A landscape with many valleys, sampled at points; each row gives a point and its height.
A ball rolls from a point to the lowest of its 3 nearest points, and stops where none of them is lower. Distance is the straight distance between rows; heights are no part of it.
pevoz: [138 122 132 129 138 135 139 114 142 134 144 106 122 132 160 140 128]  h=466
dil: [138 155 105 129  88 121 135 114 135 121 137 172 152 134  86 147 121]  h=168
relu: [130 129 189 159  69 185 103 112 131  86 103 165  55 148 118 142 115]  h=728
vobu: [136 126 147 142 174 118 121 163 140 103  99 116  91 122 221 116 105]  h=57
Bivev: [106 133  69 112 174  92 134 169 127 158 156  98 212 123 128 115 148]  h=144
sas: [131 106 162 112 108 146 120  67 106 150 125 125 134 143 104 124 162]  h=255
sal: [117 129  96 118 151 107 136 126 127 157 156 114 190 142 123 121 149]  h=141
Pegag: [153 155  75 113 192  83 142 173 140 137 108  92 147  92 183 120 122]  h=233
gevut: [146 122 160 135  47 163 104  93 130 102 119 178 101 100  63 128 134]  h=216
pogi: [127 149  87 115 120  97 141 124 135 136 150 153 182 151 104 136 119]  h=129
bupib: [144  80 132 115 167 135 139 145 126 149 122  51  89 113 130 121 155]  h=265
binak: [134 142 120 132 170 112 139 149 147 116 117 115 110 113 203 129 100]  h=181
satis: [112 127 109 121  54 151  89 113 129 116 151 212 173  78  41  98 145]  h=337
Gede: [146 161 100 130  74 153 116 115 129 107 135 206 146  92  70 134 122]  h=203
moli: [151 153 134 134  60 174 110 109 132  99 125 196 111  94  78 132 119]  h=212
tez: [ 87 105  96 113 171 122 132 140  96 170 145  89 194 132  98 107 168]  h=156
suta: [130 160 108 133 129 101 162 138 148 112 133 155 113 133 159 142  80]  h=842
nub: [135 110 104 120 165 121 141 138 135 154 142  80 151 115 136 117 150]  h=220
Zos: [133 144 141 143 101 141 141 119 138 105 131 155  99 142 133 150  89]  h=122
gel: [142 120 151 125 106 140 132  79 121 132 137 121 134 143 119 144 137]  h=347
nedi: [130 147 134 144 147 103 146 159 142  95 103 143  94 133 220 122  88]  h=178
zab: [138 109 199 117  75 156 106  65 117 118 116 140  83 139 102 145 144]  h=407
kove: [128 161  68 108 148  79 155 143 145 139 154 141 186 138 142 135 112]  h=113
zame: [121 108 185 140 116 170 113 106 139 114 133 112  74 148 168 138 118]  h=753
Pove: [ 91 107 151 118  85 100 100  85 102 157 133 166 166 126  47 114 154]  h=146
dogid: [129 106 180 114  69 133 104  62 116 136 122 154 116 131  70 120 154]  h=194
Gadak: [119 129 173 152 114 155 126 114 145 104 127 131  77 156 164 148  98]  h=139
Kavep: [142 151  96 119 167  91 143 146 149 127 125 114 143 111 196 130 105]  h=197
siki: [127 131 180 164  89 169 117 127 135  83 109 160  63 167 143 138  89]  h=666
Debo: [135 176  92 120  58 161 106 118 125 110 154 236 165  65  86 107 128]  h=253
vukaz: [101  96 163 114  53 119  94  84 125 148 127 184 135 112  28 101 159]  h=169
kot: [160 139 111 137 198 103 134 182 128 123  84  59 107  94 170 121 124]  h=263
zoku: [135  96 155 114 139 159 130 102 121 145 142  87 105 131 134 127 155]  h=387
Lasa: [153  87 114 118 176 103 139 167 130 153 103  38 108 111 124 120 152]  h=291
kosi: [134 131 109 120 140 113 146 114 142 143 151 117 151 136 146 135 128]  h=217
kesud: [ 95 110 112 112 146 130 126 107  92 164 145 106 182 138  94 107 176]  h=126
nofo: [102  82 100 112 183 102 148 166 106 177 119  56 151 131  82 108 175]  h=221
sefu: [104 120 127 117 120 116 116  88  96 157 138 132 183 151  87 117 158]  h=116
ded: [132 108  82 118 181 103 135 176 132 165 132  65 170 110 123 109 153]  h=182
nezi: [124 125 160 151 132 129 130 151 143  96 113 144  80 157 206 122  82]  h=375
nul: [130 158  86 125  97 106 121 128 120 128 139 191 193 135  61 139 124]  h=258
panak: [140 100 147 135 167 144 129 135 139 135 133  74  89 110 171 131 137]  h=384
zupif: [143 172 115 144  87 145 144 131 129 100 124 193 105 119 103 150  91]  h=240
luzep: [135 130 131 121 111 125 133  91 128 133 140 130 148 153 120 142 131]  h=303
vuzi: [128  84 124 115 161 143 142 127 115 162 138  70 128 127 116 111 167]  h=246
vetib: [135 174 164 168  77 191 122 154 123  71 121 214  57 134 129 118 100]  h=749
binug: [128 135 137 137 139 119 138 129 153 108 131 127 108 136 182 143 101]  h=651
fuge: [133 147  94 116 141  98 148 132 150 132 142 127 156 135 162 137 105]  h=147
dib: [163 106 122 131 183 103 130 176 126 128  81  39  90 105 151 131 129]  h=292
bero: [155 159 124 145 204 111 131 196 121 108  70  97  94 112 222 123 120]  h=279
Kuzi: [122 144 160 161  98 146 139 160 138  84 120 172  60 169 174 120  68]  h=554
Mib: [123 116 207 153  64 190  96  97 125  87  98 155  48 158 120 141 118]  h=760
pebe: [141  83 161 127 175 155 123 141 124 134 119  58  60 116 153 127 145]  h=297
Per: [144 101 151 146 181 138 113 166 132 120 100  69  66 113 182 126 128]  h=332
mida: [ 45 111  90 103 176 115 126 138  77 175 137  79 203 117  75 125 170]  h=333
zed: [ 91 139 116 120 122  98 115 111  97 151 149 149 212 151  78 135 150]  h=89
muk: [131 120 163 138  99 153 122  88 134 120 134 126 103 149 131 153 118]  h=645
fomab: [136 169  80 120 118 102 154 132 142 132 143 164 160 141 113 148 100]  h=132
zek: [ 97 157  72 106 156  80 138 154 132 146 167 139 227 146 118 127 131]  h=124

Two balls start at each pair of points below. Name the first point that both come to, or write never.
kot and binug: binak
nezi and Per: vobu
nub and pevoz: kove
gevut and Mib: dogid
pebe and nofo: never
gel and zab: dogid

For each start below, name the point where the ball stops.
kesud: zed
Kavep: kove
satis: zed
dib: vobu
